Points, in no order, along strands that fork and pass close to each other.
In the rows, 128 means zero.
Two points are linked if the straight distance between their rows is under 135. Some points are linked to none.
(411): [100  92 129 184 141 111 158 136 151 171  81 106 106 145 131 111 128 124
 183 136 163 156 127 145 120 158 159 115 131 104  79 131 137  80 140 100
 125 146 111 143 128]
(1134): [132 140  91 111 149 123 130 136 119 119 176 149 191 107 129  96 115  89
 136 128  98  92 108 126 135  78 104 102 184 148 139 155 165 130 131  86
 202  92 111 124 172]
(797): [101 146  98 146 111 130 126 118 120 105 126 117 121  70 110 139 176 137
 140 160 124 152 162 143 167 126 100 105  92  82 162 112 136 136 120 159
  82 108 115 142 128]
(1040): [109 199  88 136 112 143 131 132  84 120 144 124 140 108 125 133 158 153
 105 148 117 138 167 144 163 129 102 127  70 108 156 128  97 150 104 173
  84 126 130 143 102]
(28): [116 147 101 140 143 137 148 112 102 117 169  94 154 118 120 173 129 127
 162  93 100 123 169 177 145 124 105 123 150 106 154 151 165  95 148 114
 133 133 136 153 140]
(1323): [120  44 176  96 126 132  84 134 176 109  93  71  75 142 147 143 129 155
 154 135 187 118  91 115 116 131 200 162 137  89 133 104 119 101 116 158
 118 167 122 124 137]
(928): [157 186  76 107 113 118 163 130 127 138 164 187 170 110 120  78 132 104
  76 127 100 115 141  95 147  98  98 132  98 127 134 117 129 169 119 153
 138 109 117 105  92]
(1080): [110 147  99 130 142 106 124 140 121 110 135 166 163  85 121  82 131 113
 120 167 117 124 117 128 152 100 101 112 144 153 134 138 149 130 118 100
 162  65 104 115 170]
(418): [120 143 144 122  88 132  89  82 113  87 111 156  51 128 132 177 113 183
 103 186 121 120 159 113 132 154  83 111  85 159 126  94  99 117 117 140
 102 103 137 105 139]
(260): [119 121  81 157 141 116 151 153 120 195 119 139 206 151 123  49 140  82
 164 132 144 127  81 109 125 128 137  68 142  80 103 143 139 131 130 130
 138 146 111 137 114]
(58): [132 169  76 124 143 104 130 149  90 117 188 156 151 163 132 197 118 125
  71  87  50 121 193 143 151 151 100 153 111 138 195 158 156 113 127 159
 125 142 180 131 116]
(1217): [143 139 121 116 126 137  96 126 121  91 166 138 147 145 123 154 139 116
  92 151 103 117 134 123 130 119  87 128 118 123 140 113 168 152 115 124
 150 111 139 123 143]
(1526): [154 141 157 123 107 141 119 127 131 149  99 114 101 143 147 105 117 152
 109 114 186 131 113  93 113 132 146 170  91 126  77 133  52 151 122 164
  78 155 118 136  70]
(1302): [140 129 120 117 136 157 115 127 108 144 156 111 178 169 146  85 139 125
 132 116 165 104 102 118 128 108 139 127 128  86 118 125  87 156 135 161
 102 168 125 123 102]
(1269): [140 124 129 122 135 144 103 141 132 114 158 105 141 181 113 166 143 103
  99 131 111 140 132 133 100 148 122 124 123  92 132 118 182 126 116 135
 150 167 137 154 116]
(1240): [156 153 102 100 105 140 164  91 146 138 176 171 130 119 131 113 125 119
  99 104 107 106 161 109 157 102 102 132  91 104 135  86 106 162 150 178
 115 123 137  97  75]
(619): [128  89 129 103 133 131  81 126 122  99 132 121 174 126 127  92 148 123
 135 167 130 108  76 121 138 104 123 107 141 137 150 114 138 158 117 120
 124 129 115 108 170]
(885): [154  90 143 119 101 146 146  99 181 126 140 143  90 165 128 165 128 124
 119 126 147 134 151 112 121 146 139 112  92  69 118  73 155 120 132 145
 117 149 139 113  81]
(1203): [ 93 131 135 150 123 149  99 101  98  97 152  90 100 172 121 211 112 167
 159 139 113 118 187 168 133 151  80 121 132 122 130 128 133  85 131 118
 122 136 158 130 154]
(1473): [137 152  91 157 129 118 186 129 117 177 139 154 116 158 116 122 139 128
 113  81 114 158 183 137 143 165 142 134  78  97 128 128 119 113 160 187
 102 185 142 137  77]
(1360): [126 168 116 103 119 127  53 149  97  81 160 122 163 113 114 150 146 127
  80 182 106 126 117 126 140 113  80 128 126 144 159 129 149 165  84 125
 141 108 123 142 179]
(1074): [105 157 123 129  97 107 130 129 120 153  66 162 143  60 107  62 122 156
 113 155 140 144  92 102 183 138 122 134 110 177 119 131  62 175 135 157
  82  74 119 117 130]
(391): [129 194 129 135 158 131 129 166  93 113 170 139 128 141 129 170 110 117
  70 102  75 129 145 143 127 116 107 157 156 176 134 178 135 154 131 125
 184 115 134 160 147]
(1467): [155  92 142  99 112 144 120 119 166 119 158 115 114 208 119 187 124 115
  96 113 149 145 149 120 105 166 150 128 110  56 128  79 188 116 119 144
 144 166 156 117  91]
(1327): [102  63 161 117 131 131  72  91 125  90  99  86 112 166 130 165 130 163
 151 187 121 109  89 139 122 143 136 103 151 163 151 108 142 110  97 103
 120 147 146  90 220]
(744): [121 142 119 122 173 149 108 140  91 138 184 101 191 169 143 113 118 104
 155 101 100  94 112 139 111 110 113 119 203 144 128 178 141 117 145 110
 182 150 131 149 169]
(9): [117 165 146 152 168 145 134 159 102 117 136 120 114  93 130 153 132 122
 118 108 110 146 137 163 129 119 114 147 155 158 128 177 137 144 143 107
 157 108  99 171 154]
(84): [161 111 116 117 114 111 144 121 161 103 170 170 143 103 114 155 116  81
 110 114  92 111 148 126 116 106 105 110 148 144 144 116 226 132 114  75
 205  76 143 107 141]
(339): [ 92 112 148 140 130 137  79  95  99  85 128  97  94 150 129 182 117 168
 154 175 121 117 140 153 130 145  94 113 148 154 134 128 125 108 124  93
 131 125 148 117 211]
(186): [105 230 113 157 149 126 175 177  87 108 161 144 131  56 131 171 137 127
  87  92  72 146 162 149 160 110 131 160 113 139 179 182 137 156 110 132
 154 109 118 163 134]
(27): [164  77 183  88 114 127 103 131 159  96  80 124 118 121 132 105 120 146
  98 142 145 129  64 101 109 119 163 148 109 162 125 117  99 166 110 126
  93 121 122 111 110]
(167): [140  70 153 105 103 138  71  83 135  79 116 106 106 159 137 174 133 153
 116 190 130 103  97 115 125 146 112  98 115 133 158  75 148 134  83 114
 109 127 152  93 171]
(942): [137 110 135  87  89 113  79  90  96  89  90 119 148 140 125  94 102 172
 115 192 142 114  82 103 125 131 121 110  97 155 123 127  73 153  90 119
  66 134 125  90 157]
(1319): [165 116 109 108  98 117 117 142 143 122 119 137 177 105 118  75 149  99
 100 158 144 139  76 100 121 120 113 106  94 113 140 111 149 178  94 113
  95 128 100 123  93]
(1471): [ 81 161 147 147 180 163  88 155  60 130 120  89 144 140 145 113 136 147
 158 115 146 122 106 157 114 125 131 139 187 169 112 197  90 143 147 123
 145 153 115 155 188]
(250): [146  76 188 108 129 123 112 163 161  98  69 126 119  91 112 103 146 135
 114 139 124 156  60 126 112 113 177 143 133 179 154 127 145 171 128 119
 123 121 104 126 128]
(549): [116  79 140 156 100 124 116 120 137 160  84 105  95 165 126 119 123 156
 148 171 179 137 107 118 129 152 155 112  82  72  99  96 103  91 109 142
  71 163 118 138 106]
(38): [136 135 135 156 126 149 115 153 116 133  99  92 120 112 111 117 178 115
 112 130 165 172 121 129 113 135 148 138  89 104 125 139 119 163 113 157
  80 173  95 175  92]
(176): [113 155 115 124 166 137  87 155  86 127 157 132 184 119 137  89 128 110
 138 136 114  99  89 131 124  94 105 113 199 168 134 179 134 151 132 103
 187 116 105 140 191]
(1545): [114 192 120 122 129 133 117 157 120  79 170 139 153  41 114 168 160 111
  84 136  95 138 154 137 166  89  92 150 120 116 190 148 171 145  86 132
 151  82 124 142 162]
(1022): [126 126 124 126 110 124 102 113  98 138  94 130 147 136 131  83 120 167
 133 167 159 127  97 106 135 133 117 117  99 137  99 122  74 149 113 140
  71 132 113 119 124]
(517): [163 123 128 103 144 142 171 114 156 118 195 134 126 129 130 164 131  87
 105  49  99 119 164 132 124  98 133 159 146 109 161 121 159 157 160 155
 155 135 164 115  96]
(1081): [121 175  50 154 141 117 173 153 102 192 135 154 209 117 113  53 147  80
 135 119 114 125 111 106 145 126 125  78 139  96 130 159 137 158 120 155
 143 135 117 142 110]
(1315): [148 161  98 143 138 110 134 172 133 121 140 172 131 126 108 129 122  82
  95 134  82 145 128 124 101 121 116 102 139 148 126 164 182 143 116  97
 189 100 102 149 135]
(1129): [102 187 107 121 131  92 132 149 127 117 127 208 139  72 116  92 111 132
  79 183 113 137 150 128 156 111  92 115 128 172 110 132 133  88 111  91
 182  45 112 111 180]
(1174): [156 123 123 126 133 121 110 162 156 121 160 144 150 123 102 150 134  75
 110 125  77 126 115 115  90 122 108  98 162 143 148 140 225 139 103  85
 213 121 123 142 147]
(128): [132 100 173 126 104 159  86 106 124  92 106  85  75 117 123 143 139 168
 131 139 167 121 116 117 134 121 135 138 118 115 152 125  68 141 141 176
  63 155 129 137 123]
(299): [158  87 156 104 122 140 107 117 163  95 143 139 123 154 138 151 134 107
 104 139 124 108 112 111 108 121 124 128 127 125 129  83 172 158 114 108
 145 110 142 104 120]
(238): [148  81 169 114 141 123 121 115 172 107 109 168 101 161 160 143 110 131
 113 151 117  99 100 116 100 119 140 128 137 183 112  95 134 132 114  79
 159  89 146  86 159]
(1247): [139  79 183 122 136 146 131 108 174  99 107 123  57 107 141 151 132 128
 134 113 144 123 132 119 122 115 149 143 143 141 127 108 111 136 159 141
 125 105 128 120 113]
(644): [121  99  98 144 131 110 161 102 137 156 140 141 124 202 121 142 108 131
 153 141 123 146 158 145 118 164 126  77 100  80 106  99 172  65 136 117
 134 158 135 118 113]
(1147): [134  61 160 107 160 131 122 111 162 116 131 109 136 114 143 131 123 106
 176 122 129 103  89 141 107 117 147 120 190 174 141 112 181 102 134  59
 171 116 125 114 180]
(1459): [126 175  89 126 118 127 196 101 141 136 173 163 127  80 131 138 134 124
 122  88  84 117 188 130 182 107 106 138  97 105 162 116 120 135 149 170
 121 104 145 104  93]
(515): [105 103 130 170 116 130 151  91 136 132 114 106  76 116 125 148 131 147
 180 143 140 135 160 146 154 144 110  96 117 105 122 120 113  84 151 133
  96 122 126 139 128]
(862): [143  97 166 121 150 129 154 128 175 111 120 147  88  74 128 124 131 111
 136 103 136 137 119 133 126  95 139 145 162 168 133 127 130 159 163 107
 139  83 116 121 122]
(859): [148 190 101 133 138 110 110 165  94 113 172 143 145 167 110 190 115 123
  46 110  51 133 168 128 131 138  95 151 129 159 158 167 155 139 110 148
 163 128 155 155 129]
(404): [121 102 117 157  83  61 126 168 146 180  20 141 155 115 114  71 138 130
 135 186 132 189  56 114 106 165 151 100  66 150 122 108 129 129  88  79
  82 110 133 136 116]
(192): [ 94 165 128 104 124 126  69 145 105  64 141 125 148  44 101 151 165 137
  86 186 108 147 137 143 169 111  91 134 129 131 188 138 166 133  84 131
 133  77 118 140 199]
(1268): [141 106 121 156  56  68 140 175 177 197  49 152 152 107 108  68 153  92
 144 128 153 182  52 103 113 155 162 113  78 112 106  90 124 154 123  94
  78 118 146 127  93]
(96): [ 84 146 142 157 167 158 128 127  86 138 124  99 109 164 143 130 117 156
 167 104 155 120 148 154 117 128 132 148 156 141  84 170  73 103 161 129
 135 145 122 144 149]
(1435): [191 161 111 100 111 121 113 150 129 119 149 148 149 183 106 128 110  92
  47 125 100 142 119  91  72 147 113 129  93 135 112 134 162 162  93 131
 143 159 121 141  73]
(1561): [125 132 111 135 169 152 139 141 106 145 160 117 181 141 146  82 140  96
 154  94 132 103 114 131 123  99 135 117 168 118 126 152 118 146 150 143
 153 144 114 137 129]
(1208): [111 106 156 144  74 127  97 100  87 163  57 113  81 145 139 103  91 191
 155 167 187 104 101  88 129 146 137 126 110 125  93 136  22  95 129 172
  50 173 144 114 123]
(1025): [151 149 150 125 148 151 148 154 145 112 170 103 114 114 124 173 168  87
 105  66 107 142 152 141 114 117 149 167 137 111 159 141 168 164 142 155
 152 157 145 149 101]
(633): [131 199  66 138 143  92 175 137 100 128 152 160 155  97 103 153  98 121
 116  99  61 131 178 148 145 124 105 126 152 145 140 184 183  76 126  93
 173  98 119 155 154]
(43): [101 107 121 156 148 115 160 145 146 190  92 124 110 186 151 100 102 121
 169 113 158 136 142 126 107 154 180 149 130  98  52 131 115  62 143 124
 154 159 116 129 100]
(1010): [125 127 124 170 110 109 165 146 155 209  95 135 117 135 122  86 135 101
 147 106 167 156 122 105 134 147 169 136  99  88  72 109 103 128 151 156
 101 150 130 135  77]
(1317): [ 84 123 113 140 113 109 135  99 130 124  99 136 118  71 116  91 137 151
 163 169 134 125 130 124 186 131 108 100 129 131 140 116  96 120 148 141
  93  73 122 109 164]
(523): [121 151 113 120 146 143 160 114 126 128 160 144 142  69 144  91 147 116
 139 100 126 101 133 127 169  76 113 138 151 137 147 129  94 176 153 144
 126  85 128 112 127]
(552): [139 108  96 129 132 113 162  92 123 130 162 134 116 186 114 190 100 138
 135  99  97 138 197 155 123 175 114 103 114  99 131 120 199  60 150 119
 140 142 160 124 123]
(745): [128  40 174 115 124 132 115 141 203 115 103  83  75 101 139 148 155 122
 171 108 188 145 111 126 118 132 202 144 144  79 147  95 161 109 138 147
 131 165 116 121 124]
(464): [137 112 155 112 168 141 129 137 141 122 143 103 131  98 131 143 119 100
 161  93 125 116 116 153  97 112 136 145 200 167 124 144 177 110 156  67
 179 120 106 155 161]
(95): [167 185 122 125 111 120  99 162 120  94 128 160 114 122  96 175 133 103
  36 151  86 166 141 116  97 136  98 134  93 154 130 139 183 174  83 122
 162 105 115 156 111]
(546): [165 141 145 128 129 138 147 140 151 126 125 148 114 116 127 105 151 103
  89 106 146 143 118 107 115 106 139 159 110 131 110 121 114 188 136 148
 111 127 111 131  76]
(435): [134  61 182 120 134 142 118 117 185 112 114  81  77 124 140 195 149 104
 155 101 161 145 143 140  93 168 168 140 162 116 134  94 223 104 111  93
 182 139 141 129 137]
(836): [129  59 127 107 136 133 146  74 159 119 153 114 149  90 139 106 126 111
 201 121 135  88 117 135 154  88 124  90 178 117 151 101 129 113 164 102
 119 101 130  98 157]
(37): [104 225 119 124 133 117 149 147 107  85 182 144 162  60 123 199 130 129
  82 108  71 133 183 143 183  93 102 169 122 123 192 165 148 109  90 129
 157  78 149 136 162]
(388): [124 155  90 139 127 133 214  86 137 145 173 116 137  63 133 140 133 123
 175  68 103 110 178 160 182 104 118 128 138  92 160 127 115 113 166 142
 104 112 137 131 101]
(115): [126  51 182 112 143 124 123 134 161  92  98 115 127  77 116 120 138 133
 156 132 116 143  76 148 126 113 162 119 167 192 168 123 179 134 136  98
 153 111 114 109 175]
(1454): [ 99 157 125 111 101  92 134 142 142 138  77 197 144  51 110  47 111 156
  90 180 133 146  99 107 182 129 115 132 131 186 128 113  83 139 124 128
 118  35 121  94 160]
(1485): [170 124 169 102 113 124 130 131 153 138  94 152 110 101 140  83 114 139
  88 120 156 129  89  85 121 114 140 167 100 173  94 129  60 189 135 139
  84 112 112 115  72]
(1490): [151 108 114 152  96  82 127 174 147 160  54 150 149 140 115  90 143 106
 117 183 130 177  73 112  74 165 142  82  78 120 106 110 158 128  74  77
 111 138 109 142  97]
(399): [105  73 117 137 125 137 148  77 143 156 142 114 142 140 150  93 112 132
 213 133 159  88 114 127 159 113 129  78 158  82 118  98  92  83 168 123
 104 132 133 104 147]
(779): [ 93 156 118 152 136 161 126 137  86 111 180  61 162 125 130 201 147 136
 165  88 101 112 171 206 163 134 116 130 132  97 198 152 128 102 133 149
 115 168 159 151 122]
(513): [104 145 166 128 166 153  59 174  60 120  83 108 143 137 127 104 137 150
 111 145 154 133  69 128  96 133 145 154 164 180 108 191  94 170 121 132
 124 161  94 161 173]
(275): [125 178 156 119 120 179 113 114 112 103 168 124  71 157 149 184 117 160
 106  95 120 100 182 143 128 120 111 169 126 147 137 127  50 152 158 173
 111 138 163 121  99]
(682): [108  74 111 143 128 112 156 105 146 183 121 152 154 180 150  82 113 130
 184 162 149 104  97 122 145 130 136  69 126  85  91  85 118  79 135 105
 121 142 134  94 130]
(1448): [110 208  43 140 145  72 181 132  88 144 158 171 172 105 103 124 115 127
 118 116  60 137 194 142 156 140 102 111 120 113 157 173 169  56 116 132
 146 105 134 128 145]
(1277): [142  84 178 135 156 111 162 177 182 132  82 149 110  56 126  91 137  96
 146  83 139 165  85 139 107 104 175 147 182 187 138 141 138 155 169  79
 156  91 111 128 123]
(1021): [123 107 139 147  76 160  97 109 117 131 112  93  73 157 131 142 121 173
 138 153 185 132 137 115 136 142 123 122  84  76 125 107  66  94 130 179
  53 175 127 144  92]
(402): [127 136 109 165 120 114 193 130 149 201 117 138  95 155 118 108 127 114
 139  68 149 159 172 124 138 158 173 150 107  83  82 117 107  95 172 175
 123 179 135 132  68]
(416): [140  97 143 121  87 124 112 134 141 168  86  98  84 172 145 121  93 159
 129 154 204 142 107 100 109 163 165 157  68  70  73 109  85  85  88 147
  81 181 119 134  74]
(291): [147  81 169 106 138 138 122 105 170 118 159  88 111 157 134 201 121 105
 133  91 129 123 158 129  97 157 137 150 178 123 122 101 211 107 119  93
 196 135 171 127 132]
(740): [136 139 127 158 134 110 195 134 160 147 118 155 104  71 119 113 131  91
 152  93 123 149 144 143 129 113 133 141 150 155 101 139 136 138 169  91
 146  91 104 135 107]
(1120): [ 96 145  98 144 116 119 172  87 138 150 133 127 121  53 127 111 136 132
 186 118 130 111 158 136 193 117  94 111 142 111 136 119  93 108 171 145
  98  78 129 120 135]
(195): [122 164 108 176 120 140 146 148  98 163 112 113 114 151 110 124 150 134
 116 121 143 172 159 138 120 155 143 137  76  97 106 137 110 132 124 171
  91 175 113 167  77]
(173): [111  91 151  97 152 136  94 124 139 130 132 110 121 222 170 137 103 133
 139 141 147  82 108 116  88 130 160 155 151 114  81 105 110  97 117 106
 160 162 144 101 153]
(1338): [142 138 156  86  71 124  77  80 107  83 100 148  80 134 137 135  87 188
  92 186 130 104 116  94 118 137 100 124 102 179 119 114  57 151 117 125
  77 125 129  79 153]
(1165): [ 96 117 129 142  88 110  99  94  79 167  52 127 124 138 118  86  97 195
 161 192 165 116  89 107 144 154 125  97  99 142  93 123  45 115 115 148
  55 149 139 107 147]
(496): [153  87 173  78  94 133 102 105 135  90  97 107 137  88 113  91 128 153
 119 144 146 119  65 103 146 104 150 129 123 151 159 121  75 185 132 166
  71 123 122 103 118]
(1504): [142 138 157 112 117 146 105 133 101 102  95 105 125  68 119 101 152 154
  98 129 160 145  91 123 154 118 136 155 109 161 152 152  74 205 127 167
  66 125 105 148 118]
(1195): [121 147 141 151 141 169 138 145 117 111 170  68 123 106 131 190 167 119
 145  81 114 131 166 177 142 125 140 145 118  94 183 141 138 139 135 168
 113 170 146 158 103]
(845): [ 73 117 153 136 149 159  87 135 114 121 125  58  95 192 150 147 114 156
 172 111 177 110 149 148 102 136 158 175 162 107 102 145  84  87 139 132
 145 180 133 146 154]
(1031): [173 136 142 134 124 122 128 175 160 118 101 161 121 113 109 107 162  82
  87 118 126 159  98 106  83 120 143 141 117 142 122 133 155 187 119 110
 142 125 104 136  89]
(521): [107 109 141 119 149 151 131 100 142 129 151  74  93 190 147 170  90 141
 173  76 156 108 170 150  99 136 154 170 173 106 105 124 112  65 161 120
 158 163 145 142 129]
(814): [126 113  92 135 157 116 152 129 120 161 147 136 169 214 129 104 105 112
 149 134 109 118 121 126 102 146 132  90 140 102  95 136 160  72 135 110
 166 155 118 131 135]
(1407): [ 76 135 102 176 105 139 124 110  95 133 116  89  97 106 114 152 154 161
 176 160 146 145 166 165 171 140  94  90  89  69 160 120  95  94 127 168
  66 134 120 158 131]
(1139): [129 196 110 162 155 123 183 168 102 125 144 130 125  53 115 150 148 101
 117  79  79 146 147 154 135 117 139 137 150 139 158 196 156 150 132 113
 165 126 101 176 134]
(889): [138 113 155 125 106 137 120  98 148  85 117 145  64 102 125 165 136 154
 113 157 126 128 148 117 139 137 108 121  97 137 136  96 120 146 135 145
  98  93 125 121 114]
(1004): [153  97 142 149 109 103 143 184 179 131  82 153 136  71 103  81 182  74
 133 118 139 174  79 112 101 117 162 129 135 130 138 117 152 178 135 102
 134 124 109 125  98]
(179): [139 174  83 144 155 104 152 158 110 144 151 150 150 133 109 121  97 101
 117  92  65 119 144 137 110 123 117 104 172 160 122 200 173 107 130  87
 204 109 104 165 156]
(1290): [168 114 107 108 124 116 170  86 143 119 177 150 147 123 117 176 102  99
 127  75  86 108 179 146 124 113 108 131 162 130 144 117 214 109 144  89
 180  94 157 118 125]
(785): [ 96 154 152 131 131 149 101 114  84  95 119 124  93 107 134 133 122 174
 133 142 136 123 132 145 151 118 108 137 150 160 133 151  61 160 154 141
 101 109 122 120 173]
(1447): [150 133 133 110 132 134 155  85 139 109 170 143 108 104 131 192  94 125
 134  86  96 109 182 152 133 102 102 144 159 153 126 124 156 114 151  91
 164  73 149 121 140]
(308): [133  99 143  94 155 145 123  93 147 125 178  79 129 187 135 188  91 121
 146  80 116 102 168 141  97 140 131 169 197 121 119 111 156  92 154 100
 184 146 174 131 140]
(1259): [135 178 133 144 126 165 126 150  84 126 118  87 129  82 132 115 171 141
  94 117 160 159 124 130 135 137 141 159  78 134 144 154  77 199 104 165
  74 155 112 185  92]
(632): [110 104 115 170 155 115 153 163 137 191  84 131 163 140 134  69 137  99
 179 128 150 139  92 123 118 137 157 107 150 118  80 148 127 120 147 112
 142 133 115 137 120]
(121): [141 110 156 135 165 124 141 172 157 134 112 132 131  71 122  99 146  81
 151  96 127 146  93 140  90 111 157 130 195 172 132 162 177 127 154  70
 182 121  92 153 145]
(182): [148  89 144 111 109 151 155  79 169 117 169 137  95 132 145 166 122 123
 147 102 128 106 163 124 143 113 114 103 130  90 139  84 137 113 160 147
 125 117 149 102 102]
(207): [131 152 165 118 144 150 102 109 117  95 183 113 103 124 138 208 107 139
 126  99 101 112 166 156 133 113  92 167 176 158 135 133 115 147 157 112
 155 101 168 124 153]
(1556): [145 112 150 127  95 107 109 145 126 181  62 106 110 146 149  92  91 159
 124 145 203 144  90  92 108 163 159 173  61 123  45 150  56 111  90 147
  71 168 125 141  78]
(502): [129 120 129 124 167 126 167 113 131 147 140 154 147 136 150  92  95 108
 157 102 117 103 127 133 116  95 130 134 174 167  89 139 112 115 165  84
 168  94 113 113 137]
(965): [138 125 109 103 144 122 125 128 107 156 150 151 161 252 137 104  84 133
 106 135 115 104 115 104  94 150 132 120 118 110  83 117 129  97 129 132
 146 174 134 114 107]
(971): [126  90 130 163  93  97 157 155 187 201  76 145 139 116 132  70 149  88
 164 117 163 151  82 107 136 132 173 122 112  93  93  96 113 135 157 121
  92 122 136 119  93]
(1484): [113 107 126 129 110 118  82  88 114  91 103 128 103 167 126 174 132 163
 111 215 124 133 123 133 121 164  98  81  87 146 140  78 164 111  61 101
 116 109 140 106 179]
(1029): [112 134 125 144 131 137 134 102 112 122 151 111  85 194 117 210 101 164
 138  98 102 136 209 166 122 171 101 135 110 123 123 137 143  64 145 143
 131 149 165 136 115]
(247): [129  79 118 138 102  90 111  96 149 123  58 138 111 163 131 137 132 161
 131 218 138 148  95 135 119 161 130  67  68 137 141  69 146  95  51 101
  82 125 124 109 140]
(702): [149  85 141 106 127 141 162  64 167 119 166 114 106  72 144 144 124 108
 181  86 133  94 153 135 151  82 115 107 173 104 156 101 119 120 178 126
 120  94 134 110 120]
(429): [111 102 162  95 151 146  64 121  99  98 147  97 155 116 126 108 145 145
 157 139 131 102  81 134 140  94 132 131 180 164 156 140 118 166 149 132
 123 148 130 105 202]
(1306): [126  54 201 108 139 140 101 152 183 104  96  84  79  88 119 162 173 116
 156 112 156 164 109 132 100 145 189 149 147 143 155 110 197 124 131 129
 149 149 119 132 145]
(931): [102 144  89 136 113 119 126 105 103 152 109 137 165 102 121  67 143 145
 150 169 150 124 121 116 169 130 100  98 108 108 114 110  90 141 125 151
  80 106 119 119 130]
(997): [111  92 142 116 160 130 135 138 147 156 111 121 108 193 171 109  99 132
 157 115 164  97 117 111  94 127 180 164 146 101  63 121  92  88 134 123
 157 151 126 112 118]
(918): [129  98 106 121 115 111  96 136 128 110 104 129 170 111 111  87 159 113
 123 190 130 140  85 119 131 127 120  84 111 119 151 109 165 148  92 109
 113 118 101 130 142]
(1363): [129 141  99 150 146 121 180 119 122 136 145 138 123 125 122 138 124 117
 148 104 102 138 170 154 131 130 120 120 132 123 113 147 160 105 154 114
 147 116 119 137 117]
(292): [104 201  38 140 154 129 151 153  67 153 166 146 213 126 131  76 135 117
 126 125  94 107 139 125 154 120 113  88 139 113 158 180 128 124 109 160
 154 119 124 136 149]
(778): [123 168 158 123 159 159 133 125 110 114 175 112  93 155 138 199 107 139
 106  69  97 119 183 162 122 127 115 190 155 165 128 152  94 129 161 140
 151 130 163 139 120]
(93): [148  83 117 148 106  93 126 138 158 133  61 147 127 164 130 128 150 124
 116 197 129 163  89 128  86 162 139  74  74 128 133  79 183 107  51  74
 112 132 117 117 118]
(581): [134 117 170 106 161 138  77 186 121 130  78 101 139 137 135  97 143 127
 109 126 167 126  64 111  81 129 182 178 150 153 101 166 115 155 117 132
 142 161  94 159 122]
(1375): [115 171 116 121 109  87 123 133 141 123  98 208 126  71 110  75 117 155
  84 204 120 148 134 112 160 136  96 121  94 179 116  89 115 111 105 108
 139  53 117  96 145]
(309): [169 164  98 100 128 120 108 137  92 145 151 150 165 228 117 116  98 130
  62 126 103 129 128 100  83 161 108 128  91 135 102 143 134 123 114 142
 131 172 132 135  88]
(870): [115 131 143 131  97 151  96 107  93 172 103 124 110 185 154  95  90 183
 161 138 193  91 122  99 119 123 139 140 125  97  79 126  19 106 139 167
  78 188 147 102 117]
(16): [117  80 168 124 153 135 109 103 157 111 115 119  88 188 165 169 107 137
 138 145 137 102 122 128  98 143 139 137 147 151  99 107 135  96 111  86
 158 123 150 101 166]
(359): [139 163  66 115 135 111 181 133 113 125 194 173 156 122 132 151 139 116
  83  73  66 115 189 131 167 129 122 144  97 112 199 136 143 136 137 168
 114 142 164 112  95]
(263): [109 212  53 124 138 103 159 133  90 145 169 176 188 117 116  82 125 128
 106 141  82 120 169 122 166 120  93 117 115 112 141 147 133  94 112 161
 154 101 132 115 136]
(156): [130 136 120 124 110 167 113 113  99 164 141 108 152 190 146  92 112 160
 144 116 189 106 123 118 132 126 137 130 108  76 100 118  51 122 129 179
  81 189 141 118  94]
(829): [176 168  89  98  92 121 132 130 122 118 156 146 180 110 116  83 129  95
  66 142 129 140 109  95 120 119  95 120  73 120 134 127 136 187  84 137
 104 134 104 128  73]
(1540): [109  96 155 117 182 136 113 161 135 146 100 108 133 154 163  96 128 116
 154 107 167 108  94 117  92 117 181 163 167 130  82 152 108 120 138 119
 163 146 112 129 133]
(750): [133 186 122 128 105 158 123 109 104 118 159 132 107 146 137 149 131 165
 102 121 121 115 170 134 143 129  96 148  80 129 141 117  67 147 138 181
  92 146 141 129  87]

Follow the links from the first point to the second, and from the first to the third. Name the last point that the two ways share.
(1129) / (859) / (250): (1022)
(745) / (186) / (84): (997)
(633) / (521) / (885): (997)
(429) / (1025) / (299): (1459)
(1080) / (186) / (1526): (1022)
(1485) / (1240) / (28): (862)
(928) / (1217) / (115): (1459)
(1467) / (9) / (845): (1217)

A fork is a point with three links, a tip a point with one. Leave the first point through the second and follow the links. Name the first fork or tip that comes.
(402) / (1010): (1435)
(263) / (1448): (515)
(1448) / (263): (997)
(192) / (1545): (1459)
(1484) / (247): (27)
(1022) / (1165): (1074)
(682) / (399): (1217)
(1134) / (176): (1022)

A fork is a point with three links. Follow the links from the first point to the second and name the forks in between, in order.
(1268) / (1208): (27) (862) (1022)
(942) / (496): (862) (27)
(388) / (299): (1459) (1217)
(1240) / (1473): (1459) (1022) (862) (27)
(1290) / (435): (997)
(836) / (1315): (1217) (997)
